Points on a hilly landscape, in no order, each with its height.
From any point a ball takes the steepest step (drop divided by distance) to one of its 2 nearest points. It stops when none of these is lower. Distance is the straight distance between rows; heights are no part of it.
q_38: [170 125 138  99 164  85 125  82 149 161  93 126  94 161 162 138 142 118
 138 107 100 103 138 122 208 142 141 143 138 151 134  85 112 123 137  91
  79 183  51 172 143 114 121 136 142 187]  h=239
q_578: [177 167 143 107 144  95  99  92 173 150 108 121 101 173 161 160 139 104
 121 117  45 115  96 130 204 126 123 130 128 182 169 101 110 134 163  68
  92 151  54 159 126 105 113 152 149 192]  h=300
q_439: [151 182 108 121  65 128 204 142  97 122 104 162 188 161 107 167 101 136
  88 158 170 105 145 101 135 183 162 138 133 152 131  86  36 106 113 197
 140  85 138 130 121 116 117 159 114 102]  h=779
q_991: [146 158 114 139  56 125 138  96  98 111 129 120 158 181 137 136 123 102
 201 128 206 161 118 119 143 141 168 181 130 162 144 117  70 157  84 155
 145 105 155 139 176 111 145 156 104  97]  h=276
q_803: [152  91 130 202 115 137  70  87 190  95 132  90 102 149 131 147 157 115
 147 112  81 142 108 124 150 130  68 156  89 154 152  85 162 138 180 119
 112 175 118 166 123 150 146 124 153 129]  h=483
q_409: [109 137 124 145 130 142 126 172 131 131 120 133 115  98 110 110 163 115
 104 160 147 132 141 138  83 144  89  99  96  99 104 139 190 102 109 119
 136 143 147 144 112 173 151  94 139  89]  h=575
q_677: [124 138 105 143 149 137  86 102 155 112 154  88 133 145 110 141 146 101
 135 179  15 117  86 104 104 121  76 127 125 158 190 118 150 170 188  85
 137 140 152 111 100 155 113 157 178  93]  h=384
q_615: [128  88 120 219 122 122 143  92 158  84 126  89 130 126 119 134 120 139
 131 125 124 138 137 113 142 132 109 121 115 142  96  96 138 102 123 141
 134 164 131 160  88 141 149 111 109 144]  h=381
q_747: [ 87 154  81 113  95  85 104 113 118 152 141 145 129 158 130  89 133 124
 223 143 152 160 114 112  80 184 171  90  78 127 184 107 102 178 118 131
 104 113 118 131 178 121 143 175 144 108]  h=186
q_531: [111 128 133 159 165 123 162 151 107 120  93 114 130 147  98 145  98 135
 101 140  84 154 112 137 157 110 106  72 134 131 106 129 136 136 120  81
 142 105 117 134  85 121 142 126 112 142]  h=649
q_245: [121 145 100 135  68  85 121 125 103 132 138 133 131 177 129 107 120 120
 209 131 193 171  88 113 109 183 169 152  94 143 166 102  84 186 109 146
 111  99 155 130 191 115 154 166 111  83]  h=251
q_780: [111 123 121 158 103 100 147 166 109 106 119 135 172 124 143  93  82 159
 149  94 175 111 147 143 145 130 179 122 120  99 107 114  83 162 121  98
 139  85 102 105 177 152  91 167  95 154]  h=674
q_781: [ 90 154 125 143  79 143 176 124 144 123 127 104 134 108 116  93 152 105
 140 177 113  81 129 127  92 122 139 113 140  99 106 165 168 161 123  66
 134 120 141  93 147 160 106 120  98  46]  h=618
q_283: [ 99 115  79  53 190 103  65 155 110 107 162 146  92 100 111 137  85 118
 159  99 146 150 125 156 140 149 158  77  92 117 158 138 113 138 166 116
 119 102 109 141 129 130  96 168 140 168]  h=294
q_88: [149 134 122 120  57 171 190 135 147 139 108 138 155 110 110 171 121 149
  52 167 127 120 132  90 138 169 113 158 105 125 114 105  82  71 107 160
 128 129 123 135  72  84 157 113 122 121]  h=708
q_118: [128 116 150 173 176 115 143 188 158 100 147  69  99  75 124 159 153 138
 121 106 141 151 139 197 119  91  81  91 121 180 109 105 170  63 112 159
 107 159 146 183  85 146 105 110 120 148]  h=556
q_345: [130 170 118 147  61 152 157  92  97 106 138 133 188 184 151 137 119 111
 143 159 151 155 128 107 125 134 162 176 136 145 138 101  64 108 102 144
 164 101 167 145 158 107 177 154 105 122]  h=217
q_214: [115 119 125 126 138 141  86 131 165 113 155  86  64  87 148 172 196 111
 152 139  80 148 121 176 111 120  78 101  83 182 128  89 201  92 140 143
  75 151 149 164 123 156 119  93 161 115]  h=482
q_971: [163 126 144  84  95 155 134 135  83 156 133 149 175 170 137 199 115 134
  69 159 124  76 143  99 131 155 124 180 130 110  94 125  95 104  96 165
 118 108 125 102 122  59 140 114 116  81]  h=740
q_571: [ 92 156 166 145  82 140 173 181 130 133 134 167 191 159 124 108  60 145
 116 125 186 106 135 142 145 106 145 137 161  86 125 174  77 133 114 120
 140  74 116  83 135 163  85 155  95 122]  h=675
q_217: [ 93 122 125 158 139 137 140 140 174  86 115 103 104 144 118 116 168  79
 142 176  97 115 139  97  69 112 126  46 107 121 138 131 187 184 136  94
 139 138 127 101  89 176 121 139 169 119]  h=339
q_433: [140  57 107 239 127 127 121  89 189  61 128  51 123 119 102 139 141 132
 126 112 142 103 125  91 148  95 134 139 128 162 134 101 131 127 142 120
 165 168 138 130 120 159 152 118 155 120]  h=324
q_944: [116 122 114 135  79 101 126 158  97  88 155 156 168 196 161 130 100 122
 156 133 182 155 132 132 130 148 184 152 145 125 114 132  70 171  93 112
 122  65 144  86 157  82  89 152 114 117]  h=713
q_478: [160 161 170 157 102  95 166 114 178 156 126 143  61 132 162 143 114 109
 119 121 117 148 146 124 147 165  72 132  95 122 102 136 149  42 113 121
  96 188  83 142  56 129 126  92 127 169]  h=620
q_3: [132 111 129  39 173 116  66 105  86 150 152 116  93 122 157 132 143 125
 166 126 142 119 128 139 150 115 158 132 100 116 143 120 159 111 153 147
  98 122 137 160 191 124 136 145 161 193]  h=589
q_464: [ 87 152 113  95 160 121 100 163  96 151 131 144 142  99 107  91 148 134
 138 145 172 121 133 159  96 144 131  77 111 122 120 116 158 133 147 142
 112 105 147 146 191 143 120 128 121 161]  h=523
q_891: [182 125 147 152 119  73 145  63 162 150 111 133 114 173 172 116 149 111
 127 119 101 124 133 101 174 139 138 162 140 142 152  99 112 123 152  58
 126 169  80 152 163  88 157 126 143 204]  h=304
q_997: [128 118 154 105 150 135 169 159  81 176 138 105 114  77  90 111 153 100
 114 104 123 193 117 138  86 143 104 114 185 145  98 202 146 178 163 101
 132  98 133  89 103 171 111 128 162  72]  h=590
q_446: [142 109 133 127  97 146 108  83 149 118 130 118 129 160 123 128 162 124
 137 166  14 146  65 106 109 128  88 157 120 137 191  95 148 156 193  70
 141 151 139 130 146 119 154 115 170  94]  h=425
q_797: [133 106 124  92 156 144 124 164  78 134 139 159  99 131 109 129 135 135
 149  88 134 134 145 128  90  99 120 138 192 112  64 196 166 184 151 128
 152 111 134  79 128  85 121 124 137  93]  h=555
q_755: [105 126 107 114 116 150 132 148 116 117 111 133 124 101 121  92 160 134
 132 122 126  97 123 130 125 114 135 117 136  90 108 149 162 176 128  96
 136 116 142 106 192 151 115 134 116  82]  h=640
q_572: [ 96 104 147 131 128 146 124 115 162 141 159  87  81 126 135 131 188 100
 161 159 104 142 138 156  70 140  99  75 108 157 109  72 210  68 137 157
  80 150 158 173  96 133 119  69 164 159]  h=524
q_269: [143 124 124 109 123 143 120 124  98 153  88 136 135 188 139 152 108 139
 113 127 127 119 153 102 136 127 146 142 131 110  85 132 112 143  86 139
 147 103 125 131 129  83 155 125 108 160]  h=516
q_7: [162  89 117 162 107 154  50  59 183 113 124  91 102  98 119 131 152 144
 168  93  93 148  94 143 167 103  86 167 111 169 173 102 151 118 165 122
 138 193 112 148 132 122 159  90 168 122]  h=481
q_939: [163 151 149 111 175  95 129  96 157 131 125 150  79 139 162 116 137 111
 153 123 121 140 146 135 187 100 152 143 128 107 128 100 144  84 135  90
  80 190  89 174 155 130 145 137 142 214]  h=308
q_964: [150 148 146 154  59 172 187 161 148 111 129 130 147 102 114 154 129 140
  85 174 111 147 136  98 116 146 104 146  85 110 100 157 107  68  92 118
 163 107 125 116  53 106 150 114 130 110]  h=693
q_232: [134 166 126 122  74 134 183 156 111  90 143 147 204 192 169 154 102 114
 126 143 184 108 143 134 143 152 175 142 154 134 109 118  32 138  74 131
 131  69 135  97 161 113  83 148 120  99]  h=728
q_597: [145 118 113 123 127 143 160 137  95 135  82 124 190 143 132 141 141 140
 106 110 150  50 167 120 132 137 134 161 158 124  76 119  77 154  74 124
 154  79 111 106 157 100 104 126 108  89]  h=606
q_983: [118 112 126  65 144 131 156  66  94 131 193 121 149 135 174 126 135 104
 126 125  47 182  92  98 102 134 128 150 161 124 188 127 125 197 207 119
 137 145 143  95 148  90 169 125 155  96]  h=94
q_733: [120 124 119  97 114 144 113  76 156 124 101 122  96 139 132 100 176 139
 162 168  38 150 115 104  81 104 102 117 108 121 176 102 180 167 163  80
 131 153 122 122 129 124 164 103 167 106]  h=415
q_937: [144 113 148  99 142 102 138 154 138 176  87 143 110 100 107 153  85 167
  55 110 154 105 136 125 159 173 113 153 135 113 120 111 105  70 137 179
 121 157 127 163  80 117 133 134  84 120]  h=540
q_599: [131 170 145 184 173  89 149 185 129 140 109 124 181  79  99  92 115 155
 115 122 192 128 146 157  93 127 145 103 141 108 125 124 130  81 148 195
 147 124 134 146 133 146  91 131  99 165]  h=492
q_97: [134 128 139  97 169 139  94 152  86 152 103 157 112 157 138 161 114 137
 132 108 143 109 143 125 111  97 127 137 159  91  85 180 157 141  96 128
 143 110 119  94 126  73 131 112 121 140]  h=537
q_50: [128 176 194 157 140 121 138 192 133 146 119 162 174  70 115  65 105 155
  96 112 203 120 131 179 102 102 134 137 142 106 153 125  93  89 138 218
 137  79 135 119 149 150  82 128 105 163]  h=519
q_396: [136 110 107  58 157 152  69 118  89 152 120 108 106  77 142 135 184 127
 142  97 123 116 118 154 128  96 153 137 117 150 122 102 176 110 134 136
 121 119 157 171 196 109 122 108 154 156]  h=625
q_904: [ 97 122  97 134 130 139  92  85 132 116 125 117 166 164 128 120 152 109
 162 167  56 112  98  93  94 138 117  88 121 148 216 109 121 179 189  78
 145 125 139 127 108 156 134 135 180 122]  h=346
q_129: [115 132 168 124 177 104 153 209 147 145 130  99 104  74 116 172 155 152
 116  96 141 129 130 192 111  81 118  72 147 180 129 106 131  64 119 140
  99 148 120 196  83 123 106  99 105 184]  h=529
q_40: [160 141 143  87  60 144 171 112 134 167 121 170 154 175 133 170 107 115
  61 176 115  99 140  91 147 160 128 173 128 101 113  92  76  82 110 166
 119 128 111 130 113  78 153 117 117 132]  h=725
q_623: [170 156 172 141  82 144 157 103 171 156 147 167  71 100 163 115 120 119
 114 126 139 152 143 107 154 128  92 169  73  79 113 154 173  36 117 140
 107 176 129 121 100 130 150 107 131 158]  h=588
q_258: [114 146 183  89 194 145  86 204 111 176 117 151  88 121 167 175 144 121
  91 111 178 108 129 148 111  78 125 142 150 115 102 170 157  79  77 163
 133  96 136 136 129  89 128  99 152 165]  h=609
q_48: [163 127 144  99 153 146 106 102 113 103 134 105 102 149 132 163 113 124
 124 127  30 159  98 123 176  73 118 135 138 152 111 130 144 178 163  96
 152 123 112 124 123  68 103 135 157 121]  h=576
q_639: [133 145 122 165 173 115 133 173 114 123 102 116 145  84 118 114 116 151
 120 103 164 128 140 158 125 113 131  85 122 117 107 115 132 105 117 128
 143 126 127 169 136 149 122 132  95 162]  h=463
q_456: [136 167 156 131 118 137 106 185 116 146 126 185 142 113 125  90 115 115
  82 126 208 115 124 176  99 119 127 144 130 105 132 150 125 112 118 202
 134  83 162 126 170 138 116 123 107 143]  h=542
q_550: [128 137 123  87 175  83  81 114 103 149 150 108 114  98 115 118 125 130
 174 139 133 148 121 142 131 154 168 102  93 125 152 105 138 101 166 164
 109 142 112 174 172 130 141 164 134 182]  h=548
q_972: [185 136 124 138 126 122  51  58 200 119 141  94  99 104 148 150 146 123
 166  90 121 137  96 146 192  91  97 149 124 175 178 104 135  96 163 109
  99 215  91 164 129 118 131  98 160 171]  h=418
q_30: [156 116 104 130 107 125 133 110 102 130  78 144 168 130 135 117 125 162
 115 112 188  78 160 102 120 151 156 152 148 155  98 106  60 153  62 179
 150 105 141 126 137 112 119 141  98 120]  h=626
q_94: [137 132 135 142 128  90 128 136 102 119 101 131 157 122 149  91 112 172
 147  84 208  88 151 140 141 127 168 136 137 130  97  99  59 165  71 172
 146  94 115 107 170 130  85 161 118 148]  h=650
q_155: [152 153 133 112 119  86 102 162  87 120 153 177 110 159 117 100 110 105
 150 106 200 143 136 143  97 157 184 136 105 111 148 145  79 151  85 215
 121 108 147 114 173 129 121 131  89 141]  h=730
q_758: [152 129 116  92 135 137 171 117 122  85 155  90 114 111 106  97 149 107
 125 140  68 125  79 109 105 106 149 143 139 149 104 148 123 178 170  75
 168 133 166  90 158 104 139 135 149  41]  h=298
q_296: [123 107 103 122  71 124 142  51 143 120  97 141 170 141 132 127 106 174
 115 152 152 106 139  79 150 148 146 198 154 172 141  89  63 105  69 161
 148 161 129 134  93  91 161 104 115 122]  h=223
q_381: [138 140  86 103 142 138 155 109 115  87 182  85 133 124 140 107 125  97
 120 102  84 114  82 108 120 120 167 123 162 144 140 158  75 191 209  73
 153 123 150  64 170 142  88 131 163  57]  h=252
q_514: [131 128  86 181 102 141 123 107 149 111 135 141 164  78 129  81 142 131
 119 133 192  99 122 124 110 120 142 155 123 124 114 126 138  88 108 191
 152 153 190 141 137 147 156 117  88 120]  h=461
q_796: [131 127 140 124 144 116 169 165 118 162  63 120 115 129 109 149 110 157
  58 121 123 119 138 128 150 157  95 120 144 135 108 108 112 103  92 120
 123 135 101 173  77 131 124 111 102 132]  h=513
q_173: [176 133 169  80 120 123 144 142 156 192  92 165 111 152 129 141 108 148
  73 137 146  91 147  98 158 152 131 164 127  92 102 130 121  62 102 192
 104 165 101 139  97 132 141 134 130 158]  h=569
q_746: [137 129 136 146 136 129  90 134 170  88 129 100  69  90 136 175 161 151
 141 117  64 179 129 174 145  99  78 134  80 177  95 129 185 112 120 116
 105 153 126 141 102 150 122 127 147  98]  h=431
q_274: [133 119  99 113 157 167 101 131 120 131  98 116 114  64 132 101 193 133
 127 110 107 109 127 154 117 101 144 129 120 116 100 114 180 140 112 112
 147 122 157 139 205 145 125 109 144 100]  h=658
q_700: [148  91 113 162 153 150 143  90 175 106  86  92 115  76 133 125 144 176
 123  99  91 119 123 101 164 134 102 148 130 175  90 128 135  97  50 121
 150 156 121 127  88 124 114  74 107 107]  h=319
q_436: [134 117 103 206 111 141 161 125 139 100 116 119 150 103 111 113 131 142
 109 129 170 115 152 108 109 109 139 136 125 111  85 108 129  99  99 135
 157 146 151 146 109 159 144 127  87 134]  h=424
q_44: [126  93 134 193 171 131 132 157 155  84 164  63  77  91 121 148 184 123
 119 114 134 144 172 173 119 121  68 113  89 172 101 123 194  89 109 137
 112 149 152 140 109 174 106 105 151  98]  h=585
q_121: [141 132 137 147 108 100 117  73 141 138 123 129 114 146 136 107 106 147
 140 133 121 152 135 117 146 140 149 147 112 117 117 106 140  91 136 141
 119 168 124 177 123 119 174 120 102 181]  h=456
q_83: [107 157 190 174 126 137 153 163 124 140 156 140 165  87 130  54  97 164
 113 120 190  77 135 170 108  85 136 141 132  87 146 121 110 103 126 197
 105  78 135 117 187 198 107 134  92 128]  h=547
q_882: [117  93 125 138 113 150 124  60 184 108 115 126 142  82 156 108 117 162
 151 119 119 132 114  83 170 133 101 170 134 164 107 119 130  71  63 143
 160 185 126 107  94  98 140  59  99 132]  h=253
q_973: [165 137 152 192  56  71 169  37 161 149 131 156 147 163 150 105 116 119
 121 135 116 128 121  92 151 155 140 184 164 137 152  81 102 106 139 101
 141 164  99 152 130  71 158  99 116 188]  h=360
q_321: [111 126 134 121 161  98 101  99 123 129 130 135 108 131 110 128  94 118
 156 144  95 155 126 141 145 149 139 105  97 109 145 108 148 116 181 115
 107 155 102 179 127 138 164 153 118 169]  h=504
q_278: [122  95 106 121 142 139  76 173  97 147 167 181 146 147 140 127 116 134
 139  80 186 129 130 138  90 131 141 132 202  92  96 197 141 199 147 138
  77  96 137  62 136 108 100 147 115 120]  h=747
q_491: [ 81 128 129 143 150 139 131 159 147 151 138 124 110 118 112 115 153 105
 126 171 139 145 153 151  67 152 102  61 105 118 112  88 200  87 131 155
 117 147 157 178 113 152 139  87 148 138]  h=553
q_809: [ 61  99 115 169 144 117 177 143 144 120 142 108 138 148  81 113 142  64
 126 170 109 113 140 111  88 137 118  35 139 121 148 143 163 188 176  90
 110 123 126  90  83 178 123 154 167 100]  h=307
q_55: [ 95 141 133  89 170 130 101 189 101 160 127 145 103  93 128 129 130 126
 109 108 162 138 118 162 117 115 105  99 123 109 118 155 184 105 120 134
 132 121 153 157 150 130 137 109 124 160]  h=496
q_686: [155 104 131 197 135 133 127  98 178  75 124  70  83  91 138 155 147 159
 137  96  79 150 132 142 155 115  78 139  95 183  89 123 160 108  74 132
 120 161 118 124  84 140 113 106 128 116]  h=376
q_122: [101 124 135  78 193 127 122 160 121 129 135 114  98 105 100 191 103 129
 123  92 107 178 117 163 170  97  94  51 150 158 148 183 134 158 142  96
 108 127 108 139  79 132 113 159 140 149]  h=673
q_823: [105 127 160 196  99 124 148 118 141 135 158 115 169  82 133  74 113 146
 108 145 198  45 149 154 105  94 156 143 140 103 125 112 145 103 126 183
 115 140 149 131 179 201  92 129  93 107]  h=577
q_819: [130 128 153 184 134 123 174 171 103  98 127 108 132 116  95 140 130 120
  99 168  99 148 119 133 130 108 104 110 126 133 110 177 146 119 112  62
 163 109 134 110  85 149 125 122 126  99]  h=664
q_288: [190 167 133 132 131 109  87  85 192 128 117 122  64 132 164 164 161 108
 142  88  76 139 113 120 189  91 100 145 116 170 157 113 137 124 141  60
  87 192  70 146 134 112 122 130 140 187]  h=352
q_399: [126 157 102  86 188 137  79 159 139 112 136 114  93  96 105 201 111 132
 134 130  89 156 110 166 170  62  73  69 121 168 158 133 141 159 143  97
 104 141 127 143  82 156  91 186 130 125]  h=651
q_719: [ 92 114 110 100 153 130 160  76 103 147 180 107 162 115 150 119 131  82
 129 107  41 168  90 124  91 173 118  87 140 116 196 125 131 186 216 127
 110 118 132 100  96 124 157 137 170 113]  h=200
q_518: [ 80 101  88 129 108 117 137 143  93 100 162 121 167 139 145  98 109 114
 139 110 139 129 124 121 159 132 174 113 137 115 125 148  85 187 183  74
 127  76 141  77 151 129  92 157 124 104]  h=715
q_493: [143 149 139 187  79 160 174 169 134 108 122 134 139  98  96 131 137 115
  90 158 152 123 151 134 113 112 108 149 106  96 101 184 136  93 100  76
 176 102 137 111 100 159 132 128 107  95]  h=678
q_387: [ 74 136 102 119 143  97 127 179 114 153 139 190 145 143  83 100  62 124
 131 108 188 166 137 144 113 160 145  94 141 105 145 189  98 129 142 138
 135 100 120  93 120 136 119 154 103 164]  h=700
q_46: [144 164 157 141 113  67 131 184 111 120 125 179 135 140 111 105 106 144
 143  95 192 127 140 141 100 177 199 136 135 107 139 115  40 166  58 227
 133  97 117 107 139 116  68 133  96 127]  h=749
q_877: [168 139 140 146 128 186 124 143 133 125  85 169 178 126 141 128 140 129
 112 108 165  54 156 129 117  93 129 171 157 115  95 149  73 161  52 164
 143  78 116  82 156 112 106 123  87 104]  h=586
q_661: [127 152 146 177  75 114 161  78 138 132 141 130 167 169 141 130 103 117
 120 152  92 148 124 114 142 145 150 148 133 124 120  80 100 100 131 128
 153 131 115 175 104  96 180 109 105 164]  h=409
q_731: [ 88 141 193 152  71 152 173 174 115 129 149 126 161 102 112 119  70 153
 111 135 165  83 156 144 115  85 127 149 146  61 137 174 134 127 119 108
 129  96  99  99 153 195 102 143  71  95]  h=660
q_589: [142 132 117 119 172 149 117 159 117  90  99  92 102 125 114 155 136 143
 112 110  63 143 111 136 169  86 110  86 128 161 139 146 136 165 141  80
 148 107 126 119 118 116  78 159 142 118]  h=605
q_782: [138 137 131 136 145 146 153 174 116 141  75 143 141 120 116 124 122 152
  83 110 152 112 152 141 132 111 105 118 139 104  95 144 122 130  89 111
 167  98 106 125 114 121 110 126 105 139]  h=490
q_909: [184 139 158 136 123 179  92 152 130 119 119 193 157 109 153 116 139 102
 108 108 197  81 135 152 101  97 136 159 131 105 121 150 100 150  78 225
 135  88 146 104 163 113 121 115  99 121]  h=565
q_174: [136 127  88  96 163 141 134  94 100  94 195  93 152 131 145 135 120 104
 125 102  58 158  74 106 135 127 135 119 150 141 171 138  93 190 200 109
 162 135 148  75 125 118 130 137 173  88]  h=194
q_472: [117 127 173  94 143 123 141 148  86 142 122 131 100  96  86 134 145 127
 101 133 112 221 127 124 108 128  83 132 173 171 123 240 164 132 137  85
 152 115 136 130  64 160 118 125 157  89]  h=607
q_513: [119 148 156  88 129 148 115 170 118 159 132 156  72  91 130 147 133 134
  96 144 147 171 138 141 116 123  92 149 110 102 123 179 192  74  94 125
 138 146 149 138 106 133 157 102 140 136]  h=521
q_318: [164 146 136 115  86  97 148 167 106 138 104 186 151 171 119 149  99 132
 111 130 199  84 145 108 109 195 170 153 140 138 135 109  23 149  89 212
 132  76 122 122 131 109  96 155  99 105]  h=765
q_847: [176 132 146 104  87 164 138 104 171 153 154 159  97  86 151 130 122 134
  93 115 153 130 122 108 135 116 130 177  99 107 121 151 157  40  87 216
 116 163 167  99 117 116 159 105 123 174]  h=550
q_625: [ 85 121 172 165  79 126 159 131 131 134 148 100 134 103 110 117 110 131
 113 160 146  69 159 152 109  86 130 113 139  69 130 162 182 165 134  90
 122 114 103 109 154 185  93 115  85  58]  h=641
q_469: [118 111 158  76 142  76 132 135  85 183 121 151 129 201 146 149  71 122
  99 146 119  89 147 104 172 163 129 146 147 102 101 125 123  98 125 133
 100 127  87 115 109  93 135 128 125 153]  h=724
q_276: [152 126 142 109 144 115  99  71 150 149 155 129  75 120 153 117 157 103
 149 143 108 134 125 140 163 129 122 150 105 109 161  92 178  93 170  93
  74 188 119 172 176 137 157 133 137 177]  h=371
q_357: [114 136  85  76 160 140  39  77 120 130 122 130 116 147 123 118 134 108
 187 160  90 116 109 103 112 133 110  75  99 134 205  98 122 167 170  87
 121 129 113 154 119 160 136 127 167 130]  h=296
q_240: [104 122 103 119 188 116 132 151 111  93 120 108 135 155 105 156  92 132
 113 115  70 138 108 128 175 121 117  42 122 159 154 123  83 146 158  96
 130  92 101 133  97 117 103 157 133 160]  h=629
q_620: [ 79 126 134 133 177 101 131 137 183 168 158 122 116 147  93 116 156  94
 144 187 108 148 168 142  76 171 140  92 108 111 136  94 186  71 166 186
  89 157 130 185 116 145 145  96 129 155]  h=579
q_735: [141 111  99  98 109 168 147 102 120 107 101 104 115 141 109  95 177 111
 154 140  73 125 110 110 106 103 150 170 114 142 110 122 143 144 145  64
 168 135 160 119 183 108 159 130 139  40]  h=338
q_146: [122 133 125 180  87 150 155 141 156 128 126 117 120  76 116  92 169 105
 115 161 149  89 158 140  86 126 123 123 107  91  94 136 184 120  98 105
 139 133 149 106 139 187 114  99 113  60]  h=598
q_131: [129 150  73 110 191 150  65 131 107 104 137 116 111 134  96 156 112 119
 140 109  70 138 104 131 158  96  83  89 125 165 173 136 121 165 160  74
 127 117 146 131 104 160  77 159 134 127]  h=627
q_291: [ 99  87  74  89 147 133  95 146  91 131 149 156 143 143 134 108 123 130
 147  92 156 142 140 118 129 149 151 119 152 109 117 168 140 202 168 102
 108 104 141  78 148 111  97 159 137 127]  h=734
q_752: [155 143 108 120  83 173 112  82 128 149 139 154 130  94 145 100 152 135
  99 125 169 136 125 124 108 130 137 181 110 127 134 142 157  83  94 208
 128 159 198 127 141 117 169 100  92 128]  h=507
q_711: [101 106  86 141 100  87 136 166  99 100 143 124 166 148 150  98  95 135
 158 110 160 159 109 137 144 141 197 119 106 126 129 111  56 163 124  86
 137  77 113  95 154 115  79 183 136 132]  h=694
q_363: [104 121 135 146 102 141 150 109 166  80 121 119  94 148 120 106 174 121
 155 187  50 155 123  92  52 116  83 105 110 127 138 127 198 177 136  86
 143 140 130 100  79 140 152 107 164  92]  h=373
q_207: [ 90 115 147  67 190 121 115 157 115 142 128 132  89 139 129 164  90 138
 136 107 125 142 131 144 166 102 127  88 146 109 115 167 160 128 119 110
 113 139  96 154 110 113 142 139 133 181]  h=692
q_490: [ 86  95 100  75 119 120 136  69  87 153 186 133 134 176 165 116 116 113
 147 133 101 160 126 105 108 148 157 143 148 118 171 126 125 191 188 131
  99 104 151  75 149  90 163 152 138 124]  h=190
q_974: [108 112 140  84 164 147 134 172  94 166 135 143 101  77  99 114 158 131
 144  79 153 148 137 143  92 131 102 116 197 104  94 197 154 210 156 115
 117 106 120  89 123 149  87 132 177  87]  h=573
q_341: [135 150 111 129  64 140 170  74 111 128 121 113 191 169 140 154 115 132
 108 162 141 115 132  98 148 169 164 175 149 159 115  70  42 101  83 165
 156 131 137 150 120  96 159 122 127 120]  h=149
q_500: [134  89 128 193 100 158 110  80 177 108 135  80  92 139 121 121 193 122
 152 133  69 131 124 114  99 151  74 157  97 137 135  85 178 131 137 118
 124 165 132 137 129 158 165 103 161  81]  h=434
q_123: [ 72 110  83 105 108 107 117  98  90 133 136 140 152 165 129 103 110 115
 171 145 123 151 115 107 116 162 157 102 101 129 158 121 115 177 170 113
 120 101 144 126 158 110 164 168 124 121]  h=104
q_447: [106 127  51  96 171 118  64 124 103 116 149 133 127 110 101 118 111 109
 168 137 130 135 128 132 133 154 122  65  90 130 179 104 100 147 186  95
 130 111 115 156 127 161  97 154 140 126]  h=232
q_646: [113 133 161  56 191  93 131 136 114 161 110 154  98 198 136 148  83 141
 146 139 124 108 157 128 175 136 154 116 151  99 102 142 130 101 119 126
  91 137  76 141 109 129 134 157 141 184]  h=709
q_662: [145  63  86 187 119 151 110  64 162  76 116  80 153  82 122 109 142 170
 167 109 141 119 104 118 172 111 131 162 127 164 141 120 125 112 117 115
 167 177 146 131 133 130 173  95 146 108]  h=254
q_828: [158 154 190  79 173 134 109 157 129 186 103 168  99 141 169 157 122 139
  87 128 156  74 136 136 132 101 124 159 134  88 101 149 157  50  74 189
 106 142 121 130 115 108 135 114 152 168]  h=592
q_443: [ 93 127  97 134 134 141 184 102 112 135 147 104 159 123 123 108 151  83
 140 135  80 135  93 114  69 155 124  51 155 130 154 146 135 189 197 103
  97 104 138  72  85 158 139 138 163  94]  h=265
q_466: [144 107 156  84 133 129 121 164  79 181 131 163 140 179 131 191  88 139
  85 156 130  69 120 102 129 156 102 148 170  96 108 180 124  95 112 143
 115 114 100  88 112  70 129 117 128 107]  h=738
q_484: [ 99 130 152 137 112 103 115 211 126 126 136 199 166 157 129  86  65 141
 122 103 202 153 137 154 115 134 149 135 150  97 131 174  75 161 115 150
 124  86 119  82 138 143  80 150 109 138]  h=688
q_360: [114 142 122 102 112 103 119 164  91 138 135 188 132 197 120 134  73 115
 135 113 177 144 139 120 117 148 170 127 115 103 140 166 101 138 116 170
 134  92 143 104 134 112 143 143  89 155]  h=714
q_147: [142 104 111 178  91 167 133  86 138  93 115  90 123 128 114 124 175 118
 151 138  93 130 111 106 127 121 141 156 117 132 122 103 135 133 139  78
 146 140 144 132 146 147 167 129 125  85]  h=382
q_701: [128 141 137 113 198 104 127 164 139 122  95  95 119  99 123 158 125 169
 121 108 126 120 150 173 134 125 136  60 136 154 127  97 121  95 125 157
 121 155  99 197 111 136 109 124 105 176]  h=498
q_499: [114  82 103 159  92 140 120  48 169  87  94 113 183 119 131 116 127 183
 154 138 147 120 124  84 170 124 133 173 145 168 127 102 105  99  75 124
 165 174 137 117 103 103 181  89 120 119]  h=170
q_158: [140 101 125 108 129 149 101 107 101 118 107 110 121 165 141 146 133 133
 131 123  71 158 120 114 157 104 140 145 126 122 108 123 137 155 143 102
 162 114 120 142 144  92 155 127 130 131]  h=546

For each start below, name the point where the ball stops.
q_318 => q_491
q_623 => q_499
q_274 => q_38

Call two points neighbours if one is among the 2 nearest of the other. Go from one point of each pair to the other, from neighbour to neighbour, staying as low as possible. Name the highest point that can't be avoided.
q_123 / q_983 => q_490
q_269 / q_50 => q_278
q_983 / q_447 => q_446
q_38 / q_983 => q_803
q_499 / q_983 => q_991
q_499 / q_341 => q_296
